Each row is a point on a tangle of strands that fork, close into loops and nearly touch. The rows are in no order.
In the rows, zero is written as 128.
Two points are linked if the straight distance between their rows is under 66.9. Some points are linked to none.
J76: [ 83 162 161 162 129 157 114  63 139 124 149 148  77 131 189 125 157 151
  83 156 151]
J712: [104 122 143  76 176 145 146 155 110 107 169  89 120 131 121 118 140  76
 142 157 119]
J983: [ 92 155 122 110 133 123 162  99 104  80 169 114 122 124 154 167 114 143
  79 201 144]
J236: [ 83 164 156 172 144 120 157  83 120  98 138 154 164 140 198 131 140 170
  95 141 102]
J543: [143  50 132  79 153 131 119 156 141 153 113 118 181 153  95 117 114 105
 222  63  72]
J422: [137  62 122  78 137 115 144 165 130 120 124 117 182 143  90 140 124 110
 194  90  92]
J967: [196 133 131 178  90 109 119 104 124 135  83 124 152 113  93 129  84 170
 131 100 158]
J975: [205 110 119 141  93 113 115 143 138 129  79 126 157 121  64 116  47 151
 157  87 140]
J212: [119 139 149 126 160 158 109 139 132 144 150 113 112 134 149  86 155 106
 134 112 111]
J156: [140 150 158 164 110 162  88  69 142 143 137 120  54 113 141 125 143 142
 106 144 195]
J680: [ 83 164 136 123 134 130 159  83 112  82 179 116 101 124 166 160 118 143
  67 199 151]
J615: [168 139  95 123  87  94 138 137 115 126 103 121 133 121  89 161  91 146
 105 157 172]
J774: [ 85 138 134 155 145 159  95 143 130 171 143 165  89 134 162  77 167 107
 103  84  79]
J746: [ 86 149 142 147 159 122 137 122 123 116 147 145 167 144 181 109 155 143
 116 120  80]
J987: [139 150 156 175 113 170  80  80 154 157 130 129  53 116 148 105 148 133
 119 121 179]
J980: [ 57 159 151 187 118 150 107  98 131 136 127 199  87 132 198 108 160 141
  71 107  92]
J69: [ 96 121 127 138 169 150  99 153 133 176 130 153 126 148 141  68 159 108
 140  64  54]
J343: [129 145 141 157 137 136 113 119 125 140 134 133 146 131 145  91 152 148
 133 101 103]
J505: [129 133 127 102 131 130 133 143 111 107 150 104 140 127 117 134 130 120
 134 146 134]
J733: [ 86 162 167 138 159 157 130  88 133 108 177 117  73 123 184 124 144 108
  90 184 147]
J877: [154 148 135 147  92 135 112  90 122 133 131 101  81 117 116 139 114 141
  97 163 196]
J692: [ 99 154 150 171 125 165  93  95 146 150 135 151  69 122 175  97 168 135
  96 121 138]
J675: [ 67 150 141 188 126 142 111 110 121 142 122 194 108 134 187  94 163 141
  81  89  75]
J78: [ 92 154 161 152 153 172 103 104 140 137 156 136  49 118 182  93 160  92
 100 147 140]
J411: [ 89 139 126 171 136 153  86 138 128 178 127 178  97 133 154  79 161 117
 101  63  67]
J323: [ 88 160 168 144 156 165 112  88 136 119 165 132  52 116 182 112 155 104
  90 163 150]
J218: [117 150 138 183 135 131 112 106 132 147 119 153 142 128 163  89 153 154
 115  88  98]
J557: [122 148 165 142 151 175 102 115 142 146 154 107  56 115 150  90 151  88
 119 135 146]
J742: [113  52  90  59 110  86 187 187 137 112 113 146 161 129 104 201 135 112
 172 143 100]
J532: [165 142 147 158 120 152  96 110 136 152 134 108  94 118 125  96 123 131
 132 110 155]
J313: [ 82 155 162 174 130 164  98  83 144 137 140 170  69 126 190 112 166 140
  80 132 136]
J359: [ 99 165 156 168 114 137 138  47 128 112 147 135 116 134 182 144 138 177
  73 165 157]
J926: [103 122 136 109 165 131 132 143 122 122 151 124 166 144 141 108 157 120
 154 113  88]
J297: [164 106 132 108 134 132 113 153 136 140 123 110 153 136  98 101 108 124
 177  88 113]
J206: [103 115 145  82 177 148 131 158 119 121 161  97 132 140 129 102 145  89
 158 127 103]
J43: [184 126 126 133 103 125 110 137 130 130 106 107 139 123  88 114  86 141
 149 108 148]
J947: [144 150 149 146 106 153 109  84 125 128 144  99  64 111 126 137 129 125
  98 167 199]
J355: [108 132 133 109 147 124 140 137 112 100 153 116 162 133 138 133 143 135
 138 142 108]
J397: [ 94 141 145 138 162 155 103 142 130 149 148 138 104 136 159  75 165 109
 121 100  90]
J381: [196 121 112 141  79 100 122 140 126 131  74 127 147 119  71 134  55 153
 131 111 158]
J864: [162  56  99  92 105  84 154 179 134 122  82 143 180 124  80 171  94 124
 182 101 109]
J181: [ 88 128 137 147 164 125 131 133 123 127 133 161 171 147 169  96 166 139
 131  95  61]
J892: [100 121 115 161 148 145  94 149 130 185 126 172 125 139 137  71 157 113
 122  47  50]
J59: [133 145  70  85 122 107 160 156 125 122 124 118  89 119  97 170 103  94
  93 207 176]
J188: [185 122 114 151 103  88 134 130 120 120  82 129 186 115  86 142  93 156
 149  98 137]
J523: [138 155 150 178  94 139 118  59 124 132 130 122 102 117 146 136 141 167
  93 150 182]
J463: [141 117 130  81 141 138 128 163 124 125 137  88 127 126  89 119 112  89
 164 132 134]
J888: [134 152  68  99 106 101 160 136 120 127 122 119  93 119 100 175 106 120
  75 206 190]
J257: [170 142 123 136 100 128 117 130 122 129 120 103 120 122  96 125 101 138
 124 134 162]
J406: [155 130 134 153 140 147  92 128 144 168 120 131 129 132 121  72 127 133
 153  66 106]
J598: [ 85 155 152 185 137 128 129  85 124 119 128 166 143 140 192 111 157 164
  96 121 101]
J994: [133  99  54  64 112  75 181 190 158 120  85 170 150 118 109 201 123 121
 143 172 135]
J472: [188 129 138 160 114 143  95 128 146 156 109 114 130 124 102  84  90 147
 154  75 131]
J122: [134 115  58  75 111  73 176 168 134 110  99 158 158 117 110 202 122 129
 125 175 132]
J434: [120  76 128  65 149 128 140 169 124 125 140 102 168 146  97 138 134  98
 189 108  94]
J572: [149 125 108 114 106  99 139 152 113 110 116 116 163 125  93 153 114 140
 135 136 135]
J702: [154 155  80 121  89 106 144 124 124 129 108 122  92 124  99 174 100 142
  73 194 199]
J631: [135 133 133 142 142 124 114 135 124 136 130 123 163 137 131 101 143 140
 151  98 103]
J53: [125 129  77 100 107  83 166 150 112 101 118 138 159 118 112 193 117 145
 107 173 142]
J391: [104 151 128 111 131 123 148 115 104  92 162 111 132 122 138 158 125 135
 102 174 140]
J10: [115 153 151 122 151 152 124 109 121 114 168  90  79 109 139 114 142  86
 111 176 156]
J115: [ 79 151 148 153 160 116 156 109 121  90 149 158 183 145 193 127 149 157
 109 131  77]
J873: [ 83 162 157 136 139 142 144  79 124  95 177 118  96 124 185 142 128 141
  79 190 146]
J153: [165 149 110 133  92 111 127 122 112 120 118 106 114 121  97 153 105 144
 102 158 173]
J748: [175 148 147 165  96 145 100  98 140 149 119 108  93 119 119 110 109 148
 127 117 177]
J26: [ 84 166 166 176 115 153 124  47 135 119 145 152  94 136 198 138 153 170
  74 154 158]
J238: [119 135  84  77 126 109 160 161 117 109 139 110 110 121  96 171 110  92
 104 192 157]
J93: [ 89 151 146 108 171 150 147 117 115  92 179  97  90 118 154 126 136  90
  99 186 141]
J74: [134 113 123 206 169  88 147 108 120 123  69 149 221 123 127 128 140 151
 174  53  87]
J151: [151  48 125  99 137 106 139 157 135 132 105 125 196 139  91 140 119 122
 215  69  83]
J350: [131 150 157 133 145 161 115 112 131 128 157  98  69 113 134 109 139  92
 116 151 161]
J30: [132 134  98  84 123 117 152 156 114 109 137 106 127 117  96 160 115 108
 117 174 149]
J682: [104 101 139  90 177 137 123 150 126 130 153 112 162 151 135 103 158 102
 169 108  84]
J33: [140 137 146 133 145 155 103 138 131 150 143 110 108 132 134  81 136 112
 143 100 118]
J124: [151 131 134 124 140 129 115 141 127 136 132 111 152 129 112 105 122 128
 161  98 113]
J163: [133 143  94 127  98  75 166 122 105 103 106 138 172 115 112 186 115 158
  92 168 150]
J554: [ 88 150 140 178 138 132 118 115 124 139 125 172 139 137 183  94 162 144
  98  98  83]
J443: [151 111  93 110 104  78 152 156 119 112  94 135 176 118  90 176 115 137
 141 136 136]
J817: [135  70  66  67 106  76 186 195 150 119  83 167 154 126 105 207 132 116
 162 149 119]
J586: [151  72  75  71 100  85 166 195 149 124  83 152 154 130  90 191 111 112
 167 135 124]
J45: [124  53 111  55 119 104 162 188 129 114 118 127 167 137  93 177 131 102
 189 119 101]
J41: [182 121 138 117 127 155 101 150 137 145 124  96 115 126  84  89  86 108
 161  98 138]
J704: [133 156 152 164 125 161  95  99 142 150 137 126  83 118 148 100 150 134
 119 119 151]
J71: [177 106 134 111 134 149 105 153 142 150 115  99 141 134  84  88  82 117
 174  83 120]
J903: [122  63 136  72 170 143 116 163 136 156 130 111 170 158 104 105 141  92
 211  79  71]
J753: [110  70 136  54 174 140 128 170 128 137 149  95 154 155 108 117 143  74
 200 109  82]
J332: [168 138 141 138 125 155  99 131 138 148 134 101  99 125 113  88 110 125
 148 106 143]
J568: [194 110 128 137 113 119 115 139 134 134  96 121 163 126  78 106  64 144
 168  82 126]
J635: [158 153 101 138  75 108 136  98 115 134 116 114 101 122 102 166 105 154
  74 177 193]
J219: [158  81  87  80 101  95 159 184 132 117  91 141 165 127  78 170  96 118
 164 121 125]
J871: [194 128  85 125  83  87 132 146 135 130  74 132 138 121  75 154  71 147
 113 139 168]
J96: [146 120  92 128  99  72 160 135 116 105  90 143 187 119  96 183 109 156
 120 142 139]
J351: [132 142 116 105 119 118 140 137 112 105 149 103 124 116 110 151 119 123
 113 171 150]
J479: [114 161 151 175  95 130 129  47 125 120 134 124 116 129 161 147 137 176
  79 162 169]
J592: [161 153 150 168  91 141 105  78 130 138 124 114  97 120 131 125 124 161
 111 133 178]
J415: [156  44 114 103 119  88 154 161 130 119  84 142 195 125  84 163 110 128
 200  78  93]
J830: [ 92 119 132 134 171 137 114 149 131 153 131 153 162 153 146  81 163 121
 146  77  55]
J196: [ 67 157 149 184 111 163  96  80 139 139 124 192  74 128 200 113 168 145
  71 118 122]
J784: [137  40 118  58 124 111 148 182 132 128 111 116 172 147  81 156 114  99
 206  96  93]
J660: [ 93 139 148  92 176 147 149 136 113  93 181  94 108 125 141 126 139  83
 112 173 127]

A piece is all that can be reached along the links. How many separate loops has the piece of each point below (a circle has one, a figure eight two, a Y none), and how many tips (points with one link)?
J323 -> loops 2, tips 0
J359 -> loops 4, tips 0
J96 -> loops 2, tips 1

Name the points in between on the shortest way along the links from the first point to the second, in order.
J10; J888 -> J93 J660 J712 J206 J682 J926 J355 J505 J351 J30 J238 J59
J313; J411 -> J692 J704 J532 J332 J33 J212 J397 J774
J994; J443 -> J122 J53 J163 J96
J59; J871 -> J888 J702 J635 J153 J615
J236; J774 -> J115 J746 J181 J830 J69 J892 J411
J712; J733 -> J660 J93 J10 J350 J557 J78 J323
